Points, in no order, along strands that fork, close into loops and pass close to each other.
Two points are linked if the straight distance between their rows is under 56.5. Some points are linked to none.
z660: [ 21.3  -9.3 -22.1  10.0   1.1 -15.4  -2.2   5.3   2.8 -24.2  -3.4  30.3
   4.8  -7.9  18.6 -17.9   0.2 -12.4  16.9   3.2]
z129: [  4.1  23.8  32.1   4.2 -16.8   7.5   2.2  -7.2 -11.2  14.6   1.5 -27.8
  -7.9   3.1   2.3   3.3   1.2  13.6  -9.8  -7.4]
z201: [  4.5  -5.6   0.1 -10.6  19.8   7.9  -3.6 -10.9  22.1 -13.5   3.2   5.7
  -7.7   8.3  21.9  -9.4  25.5  -1.8 -31.4  29.0]
z617: [ -4.1  -3.3  24.2 -29.7  -1.8  -6.8  28.0  13.8 -18.2  26.8 -27.7   0.0
   8.3  33.2  -6.6   6.2   0.2 -10.7  11.3  10.0]
z144: [ -4.7 -22.1   1.2 -24.7 -19.9   1.0  -4.4  -1.1 -30.2 -14.0  -7.3   7.2
   6.4  -9.1  -8.0 -20.3   3.5  -8.0 -24.7   0.0]
z668: [ -7.9 -12.4  25.6 -21.7 -33.8   9.0  -9.1   4.3 -16.5 -15.0   7.4 -14.7
  -5.1   9.1  -7.9  -8.2   1.6   0.5 -24.4 -10.0]
z781: [-24.1 -13.4 -14.1   2.2  12.1  -0.1 -28.0 -10.4  16.5  -5.6  -6.3  14.0
  -7.5  -9.3  28.4  -2.3  48.2  -3.4 -10.7 -13.3]
z257: [-26.3  11.6 -24.8 -21.7 -24.0 -18.3   0.1   7.8   0.3  -9.0 -11.0  11.6
  -9.2   7.3  18.5  -3.8   5.9 -15.2 -16.8  -7.1]
z740: [-11.1  -0.2 -11.4  10.4   3.6  12.9   6.8  -3.7   6.1 -23.2  17.1  19.8
  13.4  -9.5  11.8  13.8   2.5 -17.4 -13.3 -17.2]
z955: [ 15.0  -7.5 -13.2  33.1 -10.4 -17.9 -11.1   5.3  -0.1 -40.5  -2.2   9.3
  -7.7   3.6   8.6   5.1   9.7  -1.1 -11.7 -16.1]
z350: [ 13.8  -9.2  19.7 -15.3   6.1  15.3  -0.1  -4.3 -12.3  -1.7  24.4  -2.5
 -22.8 -18.6  -2.5  -9.0  -7.2   0.4  -7.1   6.2]
z451: [-13.8   3.1 -16.6  12.7  18.0   3.3   6.6  -3.2  -4.1 -14.0   1.6  33.8
  21.5   1.3  -3.4   2.0  -3.9 -25.4  -5.3  -0.8]
z212: [  8.6 -11.7   0.4  13.6   2.5  23.1 -14.8   2.4   5.2 -10.8   8.0  -9.3
 -41.4   3.3   5.2  11.4  20.1  11.1 -37.1  -0.8]
z536: [ -0.7 -12.5 -27.0  -2.1  16.9  18.2 -13.1  10.3   4.9  -7.2   5.5  22.3
 -17.3   0.0  -4.5  26.5  -4.5  -8.9  39.0  -5.1]
z741: [-14.8   0.4   8.1 -10.4  -2.0  -3.0  21.7  14.7 -27.8  30.0  -2.6  -8.2
  24.6   3.2 -42.5   7.4 -15.8  -3.4   1.8   1.8]
z480: [-19.3 -11.1 -11.9   1.4   7.6 -10.7  14.6 -20.2   5.2   9.0  -6.5 -35.7
  37.1   0.2 -30.9  -4.8 -13.0  10.6  22.4  11.1]
z446: [ -0.1  -5.0 -24.3 -17.6  13.4 -17.8 -10.4  -1.9  16.2 -17.8  19.9  -3.7
  -7.7   4.6   1.1  13.5  14.2   6.9   7.6  -2.8]
z582: [  2.1 -19.1   9.4  10.1   3.1  -9.2  12.6  11.1   6.3  13.1 -18.2  15.6
  -6.8  -7.5  12.2  16.9  -9.8   3.1  30.4 -15.8]
z802: [ 20.6  14.2 -18.2 -22.6  10.2  -6.5   7.0  -8.8  10.4   2.2  -1.5   8.4
  19.2  13.5  15.4 -10.7   9.9 -16.1 -20.5 -13.0]
z768: [  4.7  10.2  -2.1 -16.7  12.8  -4.2  19.3   4.3  11.0  20.1 -11.5   2.2
  28.3  26.0  11.6   5.7  10.3  -7.4 -22.8  -3.7]
z276: [ -3.1 -19.9  -7.9  30.8  -4.2  -0.1 -12.0  17.4  17.3 -32.4   2.7  13.8
 -11.4   3.3  22.7  15.8  29.3   0.5  -3.6 -14.6]
z57: [-11.0  23.3 -12.0  18.8  -3.5   9.1  -6.1 -34.3 -14.1  -2.4  -0.7 -31.7
  23.6   3.7 -33.2  12.1 -12.2  -1.1  13.2 -13.5]
z178: [ 26.9  18.6   4.7  -2.2  12.1 -11.2  15.0   2.9  16.9  20.2  -3.1  -5.3
  18.4   2.7  15.7  -5.5 -10.3  10.1  14.8   7.7]
z273: [  1.0  10.2   0.5  15.1   5.3   9.9 -25.0 -10.2 -18.4  18.6 -21.7   7.5
   8.0 -10.2 -22.3 -11.8 -15.0   3.0  13.0  -8.2]
z351: [ 16.5 -17.7 -11.2  -5.5  11.8 -14.7   4.6   6.3  24.6  -0.1 -17.1   3.8
  25.7  16.8  -6.8  -4.6 -10.0  17.8  22.1  24.6]
z619: [ -2.7  -0.6  43.8  -6.0  -6.6  21.0  11.9   6.2   7.8  22.6   8.3  -8.6
   9.1   4.1   6.1   7.7 -18.2   5.7  35.7  -4.4]
z929: [-18.6  -7.4 -10.2   0.5  13.2  -6.3  -1.2  -1.2  -5.4  -4.6   0.2   6.6
  13.1  12.8 -22.8  12.7  -8.0  -8.1   5.1  -3.7]
z566: [ -8.8   1.2 -22.4  -3.6   1.0 -15.1  10.2  -8.9  29.7 -10.6 -15.4  -3.5
  25.8  19.9   2.2  -7.1   2.5  16.9  -1.4  21.5]
z699: [  6.1 -32.3  -1.5   1.9  -0.4   1.2 -27.6  38.0  -9.5  -2.1   1.4  15.4
 -26.5  24.0 -17.4   2.0  14.9  -2.9  -2.6 -10.1]
z207: [-13.9   6.2   2.8  -1.6 -17.5   1.5   8.5   0.4  30.4  -4.3 -25.4  -3.0
   6.0  17.1  20.9   3.5   0.7  13.8   1.6  28.6]
z419: [-33.4  19.2  13.2  10.5  -1.1 -14.2 -21.9 -19.1  -9.1 -21.6   8.9  -5.3
  20.8  15.1  -7.9 -17.7   0.4 -21.9   2.9 -17.1]
z953: [-21.9  12.9   3.4   9.3 -16.2  -2.9   5.6 -21.8 -12.1 -12.7  -1.1  -8.8
  21.4   8.4  -2.8  15.9 -11.2 -18.9  33.4 -34.2]
z77: [-15.0 -18.1  -2.5  -7.7  11.9  12.9  -2.8 -19.6  17.6 -19.6   2.4  -4.7
   9.1  -7.8   3.0   5.3  17.7  16.8 -28.9  27.5]
z774: [ -7.4  -6.8 -30.9  -6.1   6.9  21.4  -9.5  21.7  11.9 -13.0  21.1  12.2
 -36.3  -4.6   5.4  24.6  17.4  -5.9  17.3   4.3]
z739: [ -0.9 -19.3 -20.0  16.6  13.5  21.4 -21.0  13.0   2.1 -39.3  13.3  25.6
   3.0 -10.4  -8.6   3.9  19.9 -12.5   4.8  25.3]
z127: [-26.8   4.8  -0.6  -2.1   2.7 -27.8  32.5 -20.0  11.4  30.6  -7.0 -37.7
  43.2  -3.3  -8.3  -8.3   5.2  12.0   9.4  11.0]
z716: [  3.8  15.4  -0.4 -19.2 -10.1  24.1 -14.4  14.3  16.2  37.4  11.5 -22.8
   3.1   8.8 -10.9  18.3 -11.4  23.1  13.7 -19.8]
z325: [ 12.3   6.8  14.7  -5.8   1.4  -6.5  21.4 -15.2 -23.3   1.1  -7.1 -17.3
  16.3  -2.3 -14.2  -5.7  -4.2  10.9   5.0  26.3]
z791: [ -1.1  11.1 -16.8 -11.1  -0.2  17.4 -25.4  11.2  17.1  16.0  14.8 -14.0
   8.8   7.1 -31.7   7.5 -21.8  18.0   3.4  -0.7]
z624: [  2.6  -3.2  31.7   3.2  18.9  -1.6 -22.6  -2.0   4.8 -15.1  20.7   6.3
   3.2  -0.5   2.0 -19.8  -2.0  -6.5  15.6   4.3]
z709: [ 12.6  20.1 -44.3 -16.6   0.4 -21.2  12.5 -14.0  -3.8   2.5  -0.9 -11.2
  15.3  -5.1 -10.1  12.8  -6.8   7.2  16.1  -0.3]
z214: [  9.0  17.9   2.9 -21.3   5.4 -16.4   5.9  -4.5  -3.6  28.8 -19.8 -25.8
   4.7  28.7  -4.7   6.6   2.0  10.9  36.2  -2.6]
z727: [-15.0  -5.3  17.2 -19.8  -5.0  -8.0  13.5 -13.5   4.0   5.1   2.7 -12.6
  27.4  -9.5   6.7  -8.9  11.2   3.8 -18.4  -9.0]
z222: [ -3.2  -5.9  -2.5 -15.6  17.1  25.7 -11.2 -19.8   6.3  -5.3  23.3   2.1
 -15.4 -24.4   3.0   5.7  -3.9   5.5   5.0  21.1]
z26: [  6.5   2.3 -38.1 -21.7  -2.4 -24.4   8.3  -1.8   1.6  -2.6  13.7  -3.4
  -5.2  -0.2   7.4  20.9  -6.3   1.7  15.9 -14.5]
z697: [-17.4  28.1  32.8  -3.3 -30.5  13.6  -8.1 -17.6  -0.2  10.4 -10.5 -28.6
   2.1   4.3   7.9  -2.1   1.2  12.5  10.8   5.2]
z462: [-12.8   6.5 -15.0   6.2 -12.8 -12.7   2.1 -29.9  -7.2  -6.1  -6.3 -29.3
  23.8  -2.4 -21.2   4.1 -15.5   9.3  29.2  -1.1]
z72: [ 13.1 -13.6  -1.9   5.7  -5.1  10.9 -30.5  44.2  -0.3  -8.6  24.9  13.8
 -41.5  18.0  -6.7  -0.7  19.0 -16.8   5.9 -21.7]
z266: [-15.0  12.9  13.7 -10.0   2.2   7.0  26.7 -16.3 -12.3  -0.8   2.9 -15.7
  31.9  12.0 -23.7  -1.1  -9.4  -6.1  -5.2  34.2]
z130: [ -9.8  32.5 -22.4  10.0  12.8  21.3   9.3 -37.4  -8.3   5.0 -10.2 -21.4
  26.5  16.6 -30.5  13.9  -8.8  -8.7   2.4  14.1]
z514: [-14.8  22.8 -13.9   8.8   5.5  -7.7  45.0 -24.8 -19.7  18.8  -9.1  -5.5
  34.4  -7.2  -6.7  10.6  -2.5 -15.3  20.0   5.1]
z211: [ -7.5 -15.2  16.6 -21.5  -7.6   2.9  23.1  20.3 -24.3  13.3  -2.5  -1.7
   2.3   4.7 -30.0   9.0 -14.0   6.2 -18.4  13.0]
z868: [-22.7  -2.8  -9.2 -18.1   3.6  16.9 -23.9 -14.8   4.9   5.1  -3.8  11.1
  -6.3   3.1  22.6   2.8  27.2 -16.2 -10.2 -33.6]
z730: [ -9.3 -16.3  15.5  -1.6  13.2  -9.8   3.9  21.2  10.4  -3.8  15.7  12.8
  -7.2  11.6  14.6   7.9   4.5  -9.1  -3.8  -5.0]
z952: [ 32.5 -21.6   9.8 -21.1 -11.1   7.8   8.1   9.0  -9.3   2.5  16.3   2.0
 -37.8 -14.6   8.5 -16.2 -10.5   1.3  14.9   9.3]
z7: [ 23.6 -41.7   3.1  -3.8   3.2   6.7   3.2  22.9  -6.6   2.1  11.4  15.8
 -56.1 -12.4  -0.3 -23.6   8.4  -5.2   8.6  17.6]
z161: [  1.1   3.0   5.8  11.0 -23.3 -26.8   0.7  17.6  -6.4  14.4 -18.0  -3.6
  -4.0  -0.4   3.7  -5.6  -6.5  11.9   1.3 -25.8]
z191: [ -9.0  27.5   6.2  18.9  20.5 -10.1  -7.0   3.3  -6.9  12.2  15.3   3.0
 -12.0 -13.2 -10.6  -3.9 -18.6  -2.2  -1.1   2.4]
z104: [ -7.2  -5.9 -15.4   4.8   7.1  16.0 -27.3  -4.1  14.4  -5.9   2.5   0.8
 -33.0 -14.6  21.8   5.3  41.4   5.8 -26.9  -5.3]
z206: [  9.3   8.0  -5.5   9.0  22.9   3.5  -8.2   2.6  10.0  17.0  22.0 -13.9
  19.3  -0.4 -32.9   4.6 -20.9  12.5  -5.2   0.7]
z867: [ 23.0 -14.6  10.0  -8.0   5.5  26.2   7.9  12.6   7.9  22.4  -6.2  -6.0
 -19.2  14.0  11.8  12.6   5.6   3.8 -30.3  -5.1]
z978: [-22.1  12.5 -10.7  -0.1  12.9  -2.0 -31.1  -8.6   7.8  24.3   3.7  -1.9
  21.4 -23.1 -15.2 -26.4  -4.8   3.3 -10.7 -16.3]
z827: [ 24.0  10.4 -19.3 -12.5 -17.7  11.9  25.3 -12.3  -0.8 -10.4   8.8  -0.2
 -26.7  -2.9  19.2  12.3  -1.8  -8.2  -7.5   7.3]
z152: [-24.3  -4.8  19.4  -6.6  -0.9   9.5   6.3   0.0  17.7  24.9 -32.4  -5.3
   7.2  18.8   7.5   4.9   6.8  17.7   2.6  16.6]
z314: [ 27.3 -14.4   6.2 -12.1 -16.0   2.5  14.9  18.8   1.1   8.2   5.9 -20.5
  -3.4  18.3  -1.2  12.2   3.9  11.8 -38.4 -23.6]
z980: [-18.4  19.0  42.7   8.4  10.6  -2.5  -8.1 -11.1  -6.0  -5.4   3.9  -5.5
  26.0  23.8  -7.3 -16.7  -8.6 -19.6   7.8  -4.5]
z249: [ -3.0   5.5 -12.6  13.4  12.6  26.7 -19.8 -10.3  22.7 -15.8  14.0   5.7
   5.2  -6.1  -4.8   8.9  -7.6   5.3  12.6  21.7]
z712: [ -6.9  -4.3  23.8  -2.8 -18.0   6.9 -17.9   5.1  -5.4  -5.7  17.7 -24.6
 -19.4  -0.5  -6.4   4.5   2.6  13.9 -22.6 -17.0]
z39: [-26.2  25.0  -9.7   4.3 -22.8   8.6 -21.4   3.7   4.7   7.3 -13.6   8.6
 -11.4  -6.9   3.2  -9.3 -18.2   5.2   6.1   7.8]
z857: [ -6.6 -27.7  18.1  -8.9   7.1 -19.6  11.0  31.3  -9.5   9.5   4.9   8.2
   3.0   8.9 -18.2   3.0  -6.3   0.6 -12.2  -0.8]
z477: [ 18.1 -19.2   7.3  -0.7  16.4  26.8 -34.0  12.4   6.7   1.3  23.4  10.2
 -36.2 -13.6  16.6 -12.5  37.9 -14.1  12.0 -15.1]
z655: [ 11.7  16.1   3.7   9.0  17.2 -10.3  19.7   4.7  28.8  16.1  21.9  -1.8
   7.9 -15.6  15.6   3.6 -10.2   7.8  -5.2  -4.0]
z501: [-22.7  -2.4 -13.6  -8.2  -0.5 -14.2   6.9  -4.2 -29.9  11.0 -10.8  -9.5
  21.2  14.9 -47.8   1.5 -19.7  -4.7  11.9   4.7]
z101: [  2.6   6.4   5.9  14.7  21.0 -21.7 -10.4  13.3  -6.5  17.3   2.1  18.7
 -39.6 -13.9   5.7 -13.5 -10.1  -2.2  11.7   9.2]
z831: [ 25.6   9.1   8.3   4.9   2.3 -14.9  -5.6 -18.8  -6.3  10.2 -11.8 -10.0
 -18.0 -19.3  14.2 -14.8   3.2  14.3 -11.7  -0.6]
z289: [ -0.9  -8.2 -26.3  -9.6 -14.4  15.5  -0.7  -1.2   2.2 -23.9  17.9   2.6
 -37.5 -10.0  16.9  18.9   9.5   0.5  -5.1   4.1]
z71: [ -8.3  21.2   2.9  -1.1   8.3  -8.4  45.8 -26.3  -1.5  10.1  -2.0  -5.6
  36.4  -1.7  13.5   7.4  10.1 -14.1   0.8   4.1]
z679: [-14.0  -2.5  -0.6   3.1  18.7   5.1 -37.9 -17.8   0.5  17.8 -13.5  -2.9
  17.3  -5.4  -9.2 -12.1   1.6  -0.5   2.7 -28.3]
z258: [  3.0  17.7   9.9  13.6 -12.5  -2.8  21.4 -18.6 -15.0 -17.5   6.3  -4.9
  29.7  -5.4   5.6   8.4 -12.9 -19.7  15.2 -23.0]
z998: [ 13.7  -5.5   8.8   7.7 -15.6   2.2   4.9  -6.1   3.4 -46.1   6.9   0.3
 -18.4   5.6  13.7  -2.3  -0.5   1.6  -4.7  28.6]
z354: [-19.7  35.4  -9.4   7.9   1.5  -4.0  32.0 -27.8 -12.6   6.9  -2.6 -25.1
  31.5  13.1 -24.2  -1.6  -5.2  -7.6  18.6  30.3]
z275: [  6.3  -4.4  14.2 -12.4  -0.8  10.5  19.5   6.8  10.4  32.0 -21.7  -4.4
   1.6  13.6  12.7   5.2   5.1  13.5 -16.6   6.7]
z906: [  8.8   7.0 -26.0  13.1  19.4  13.0 -14.1   7.6  15.4 -11.3   7.0  24.9
  -3.4  -6.6  -0.1   9.4 -14.2  -5.9  22.3  10.3]
z486: [ 28.9  14.4  -6.6  -0.7   8.8   8.3  -3.2  -6.3  14.4  16.1 -13.9  -2.9
  18.9  13.2  -8.1  -3.3 -14.5  15.4  30.2  17.7]
z169: [  0.9 -14.6  33.8  -5.5   2.5   4.2  10.7  -3.1  -4.4  14.6   2.6 -24.1
  18.3   4.6 -15.0  18.1 -12.4  16.4  23.4  -7.0]
z583: [  9.8 -20.6  18.9   1.8  -6.8  28.8 -17.8  13.8  12.2  -6.5   2.3 -10.2
 -26.8  14.9  -4.0   3.3   7.8  17.7 -18.1  22.0]
z138: [ -5.7  13.0 -12.7   5.3 -25.6  15.8  -9.4   8.2 -22.3  23.6 -15.1  -0.7
 -18.7 -15.1  -9.8  13.8 -15.5   7.5  -7.9 -26.5]
z176: [ 35.7   2.6  -0.2   5.8  -1.7  -2.6   8.4  -2.6   9.9 -26.2   2.8  14.9
  10.8  -8.0  23.1 -20.7 -10.5  -5.8  13.8  11.0]
z824: [ 10.9   5.5  10.9  -8.0   6.3   1.0 -17.5 -15.0 -12.9  22.2 -15.6  -7.3
 -35.6  -9.0  15.6 -19.9  12.6   4.9 -24.7  -5.4]
z262: [ 14.8 -11.6   8.6  13.8  -5.2  17.7 -11.4   4.3   3.9 -34.2  -0.5   2.4
 -35.5  18.4   8.4  10.7   8.9   4.4   2.3  25.2]
z204: [ 22.4   7.7  -5.1   4.0 -18.2 -14.1  14.1  18.4   7.4  10.7  -8.4 -15.4
  -4.4   8.1   3.6  12.3  -1.6  16.1 -25.9 -15.8]
z150: [-20.3   1.3 -12.0  -1.4   3.2  -3.2  -1.0 -16.4  27.1 -15.9  -1.7  -9.3
  35.4   4.9  -9.3 -11.5   6.7   8.1 -21.0  28.1]
z67: [  9.1 -45.5  -6.2  17.9 -14.1   4.4  -0.9  22.0   5.2 -37.1   1.9  16.6
 -11.4  -7.7  17.7   4.8  33.3  -2.7  -7.1  -0.7]
z588: [  3.8  17.6  27.9   3.0   5.1  -6.2  -7.7  -0.1  -4.2  -6.9   3.7   0.6
  -2.2  28.0  -1.3  -5.4 -10.3 -12.3  11.8   2.9]
z943: [-10.9  10.8   7.1  11.2  19.2 -11.6  -8.9  14.0  31.0  15.7  14.6  11.8
  19.2  -8.4  10.3  -8.8  -6.8  -1.3   2.7 -12.1]
z329: [ 12.2   2.6   3.0   4.7   4.4 -39.9   1.9 -10.2  -4.7  11.2 -16.3  -8.3
  11.1 -26.3   3.7 -19.3   0.5  16.8 -10.5  -3.5]
z961: [-18.3  10.1 -14.0 -18.5 -16.3   4.7  -8.8 -14.8   5.8  -1.7  -7.7   4.4
   0.3  -4.0  18.5   8.0   7.9  -3.3  -5.7 -24.4]
z93: [-16.2   3.3  31.4   9.0 -26.0   3.2  12.0  -3.5 -22.3   2.8  -9.1   0.7
   3.8 -18.7   9.5  -9.8  -3.0  -7.8 -31.6  -9.5]
z62: [  4.6  -6.9  -4.9   6.0   6.8  -2.5  -7.3  -9.0 -14.8  -4.2 -27.7  13.0
 -30.6  -1.0  14.7  -4.8  17.9 -10.5 -20.4  -6.7]
z153: [-13.7  -7.3   6.6   6.8   0.6 -26.0  -3.5 -12.7  -5.4 -17.0  -0.4   4.5
 -12.8 -12.2  17.0  -4.8  21.0  -4.2 -14.9 -14.7]
z725: [-22.6   4.2 -34.7 -20.8  -5.2 -21.9 -11.1   5.9   7.8 -20.5   8.0  15.4
 -20.8   1.8  19.0   1.4  22.1 -12.5   6.0  -1.9]
z500: [ 26.2  -4.1   6.0 -13.1 -11.3  -2.7  -0.1  -4.8 -31.8 -18.0   8.1  -4.5
  11.7  -5.2 -16.4 -23.8  -8.1  -6.1 -25.0  -0.4]
z549: [  6.3  33.0  -4.9  -4.8  28.0  -5.1  -2.2  -1.9  -1.9  26.8  27.5  -7.4
   1.4 -10.6 -24.8  -0.3 -21.2   0.2   7.1   0.2]
z664: [ 27.9  -7.7   9.5   9.6  21.9   4.6 -37.2   7.3   4.9 -17.8  30.2   3.9
  -8.0 -11.4  -4.5 -18.0   8.8   4.2   7.7   6.2]
z519: [ -9.4  33.4 -10.8  26.1  17.0 -21.5  30.8  -7.4  -8.5  13.2  -1.1   0.6
  20.3  -4.8 -20.9  12.7 -19.1 -10.6   8.6   3.3]
z42: [ -5.9   4.4  15.0  -4.4   6.4 -10.3  40.1 -24.6   8.7  17.1   0.4 -22.4
  44.4 -16.6  12.4   1.7  11.3  12.7  -7.6   1.9]
z994: [ -0.3 -16.2  15.9   9.4   5.8  11.5   4.2   9.6  13.7 -27.9  27.2  18.1
  -4.9  -4.1  21.7  -1.9  12.7 -19.8 -13.3  -0.9]
z779: [-10.5  20.1  10.4  14.1  -4.8  -2.1  21.3  -3.1  13.4  -1.8   5.5  17.9
  38.7  -0.1  12.8  -3.9 -21.3 -19.8  18.4  -5.9]
z905: [-18.5 -10.1  13.2 -15.1   1.5 -20.8  -0.6 -17.3  -2.8 -16.5   2.3  -1.4
  11.0  -5.4   7.1 -12.6   8.6  -2.7  -3.5  11.6]
z649: [ 26.1 -11.9   0.5  15.5  11.9  14.0 -35.6  33.4  13.0 -11.1  18.7   9.3
 -38.1   5.4   6.6 -14.1  36.0 -11.3   9.6  -6.7]
z591: [  8.6  17.7   4.8  -6.8   2.7  24.3   3.8  -3.0  -7.8  -4.7 -13.6  27.0
  13.5  16.6  12.2 -15.9 -14.8 -30.0   0.6  14.8]
z390: [ 12.1 -32.9 -19.6   5.5 -12.4  20.4  -7.9  20.8   9.1 -31.2   6.3  23.4
  -5.9 -18.1  10.6  -4.9  15.7  -0.3   4.8  15.0]
z852: [  9.4 -34.0  -0.9   1.3 -25.2  -4.6  -3.4  24.2 -11.7 -18.8 -18.1  16.7
 -33.8  17.3   1.9  -3.0  10.7  -9.3  -9.2  -8.7]
z873: [ -4.5  33.6 -15.6   5.3   6.5 -34.9  21.1  -4.4 -10.3   5.7  -9.8   2.9
   7.5  -0.9  -6.7  -6.0 -16.3 -12.0   8.1  14.8]
z9: [-19.0  19.8 -12.0   7.1 -25.4  18.6   0.5  14.3  -7.9  31.4 -25.8   9.7
   3.5 -10.5 -10.3   2.8 -21.0   5.4   2.5  -3.8]
z60: [ -1.7 -12.1  22.1 -10.3  -9.1 -18.7   0.3   0.9  -1.0   6.4  16.8 -15.5
  -4.8 -29.1   5.8  -2.8 -10.1  21.3  16.0 -13.6]
z487: [ 10.0  33.2   2.7   2.9 -13.6   3.9  27.3   4.3   0.7  -1.4  -1.6  15.8
  32.4   2.3  14.6 -18.8 -16.8 -21.8   6.7  11.8]
z820: [  5.6 -16.0  -7.0   8.5   9.8  -5.2  -7.8  15.5  -0.3  -4.7   2.4  18.9
 -51.6 -16.3  13.4  -6.2  15.3  -4.8  14.1  15.2]
z147: [ -3.3   8.9  -1.0 -18.5  -3.0  -7.6  16.6   8.2  -4.7  28.6 -25.3  -6.6
  21.8  31.4 -24.4   2.8 -12.3   0.9  33.8  13.0]
z371: [-20.2  -6.3  43.1 -11.5  -9.0  -4.9  13.5  -9.8 -27.1   8.6   2.3 -12.5
  15.7  -9.8  -1.7 -11.9   9.3  -5.9 -28.5 -12.7]
z838: [ -6.1   8.0 -18.7   7.8   5.6  -5.6 -18.0   1.3  28.3  19.8   3.5  10.3
  21.1 -25.2   9.4 -14.9  -6.0  12.0 -22.4 -15.2]
z243: [ -6.1   0.2  -6.1  18.3  -2.2  21.6 -23.1  18.2 -14.5   9.5   8.7   5.6
 -22.5 -13.4 -23.3  12.9 -15.1  10.0  -9.1 -18.5]
z823: [-45.2  12.9  16.0  -3.0 -23.1  12.2 -23.8  -5.7   5.0   3.6 -11.4  -7.2
  -1.0   9.1  -2.4  -8.6  -2.0   8.3   4.7  13.0]
z306: [  9.4   6.4  -4.0  19.4   0.0 -15.4  -4.4   6.7 -10.1   6.7 -24.0  11.0
  -4.2  -6.1   0.3   1.8 -11.5   3.1  17.0 -17.6]
z815: [ 29.3   0.5 -32.2  10.0 -17.1  -9.4 -11.5  12.9  14.0 -32.1  -9.3  14.5
  -9.7  13.2  19.6  -8.9   4.9  -5.1  -2.4  -1.3]
z967: [ 11.0  37.3 -34.3  -6.1  -9.5 -13.9  12.3  -5.9 -17.7  -0.5  -5.2   3.4
  -5.3  -3.5 -12.6  -3.8 -21.6  -3.8   3.4  15.3]
z956: [ -2.9  -4.0   7.0 -20.8   6.4 -19.9  -4.3 -19.7  -7.0  24.1 -17.5 -26.7
   0.1  -2.7  -9.4   1.1   1.2  22.2  24.1  -4.4]
z416: [ -1.3 -20.3   1.2  22.4  -6.9  -0.4  22.7  19.2   5.7  14.0  -9.9   3.7
 -31.3 -22.2   6.5  19.8  -9.7  21.5 -19.8  12.6]
z677: [  8.2 -15.8   2.1   4.2  20.7  -4.8 -33.7  11.0 -19.8  12.6  16.7  -1.3
 -19.0 -20.0 -23.5   1.3  -6.5   7.3   0.8 -19.9]
z234: [ 20.4  -6.4 -16.3 -16.9  12.1  -0.4  -1.4   2.4  15.9  -6.1   6.3   9.8
  -6.7   3.6  22.6  -7.8  20.6  -5.8 -33.4  -3.6]
z711: [-38.0   4.5  -4.7  12.3   3.1 -14.0  -6.9 -29.7   4.4 -15.9   2.1  -8.7
  33.6   0.7   1.8  -2.5   4.8 -19.8  12.3 -30.1]
z366: [ 21.4 -11.5  10.9   4.0  -6.3  -1.0  14.2 -10.9 -23.0 -17.3   0.9  -8.3
  10.4  -2.3  -9.4   0.8 -12.2   7.8  -9.4  -1.2]
z50: [ -7.1 -29.3  -4.9  20.5  -1.7   5.4   5.7  33.0  13.9  -9.2   4.9  17.1
 -24.0  -9.8  -4.0  16.0   3.0  16.2 -22.0  26.0]
z773: [ 10.8   9.6   9.2 -19.5  -7.4  15.3  12.2   4.5 -27.7  12.8 -27.3   9.0
  11.1  25.8  -9.5  -5.9  -6.9 -13.1  -3.7  12.5]
z577: [ 13.4 -29.2  -2.0  11.4  -1.4   6.7  26.7  10.3   0.3  11.2 -18.0  18.3
 -27.0 -19.9  17.8  15.5 -10.4   7.1   4.9   9.4]
z370: [ 26.6  -4.2  -3.6  -5.8 -10.0   0.9  12.5 -19.2  -5.9 -30.3   4.3   0.4
 -13.8  -5.6  25.2 -11.4  -3.8  -7.9   2.7  15.2]
z177: [ 18.4 -19.8  -2.6  16.5  26.4   1.5 -32.7  11.8 -12.1 -10.8  18.0  14.4
 -10.6 -10.1 -18.0   0.1   7.2  -4.0  19.1 -20.0]
z245: [  4.0  -1.7  11.2   8.3 -16.4   3.8  18.7  -5.6 -24.5  -2.3 -27.4  17.4
 -13.4  -5.8  15.4  -5.1  -4.6 -13.9 -14.3   2.1]
z341: [ 19.1 -37.1   7.7   0.9 -22.0  -3.7  14.6  25.1  -2.5 -14.1   6.6  -2.4
 -26.4  13.7   2.5   9.3   9.2  -0.7 -27.3 -18.7]
z651: [  3.5   4.6  19.0   3.1   6.6  14.7  -6.5   2.3  14.8  18.4   9.6 -27.4
  -6.7  12.6 -12.9  30.3 -12.1  24.0  17.1 -10.1]

A fork is a point with three links, a tip a point with one. Leave the first point through the second and follow the links. Name the first fork or tip that comes.
z953, z258 | z956
z664, z177 | z354
z289, z774 | z619
z206, z549 | z370
z998, z262 | z514
z275, z768 | z566
z178, z655 | z306

A piece is two or more points that can be reached from each other along the links. Count, over all rows, the pieces, the separate loops (a circle has one, a figure eight two, a Y none), the forks (points with three links) and the tips (points with one).
pieces | 3
loops | 5
forks | 10
tips | 6
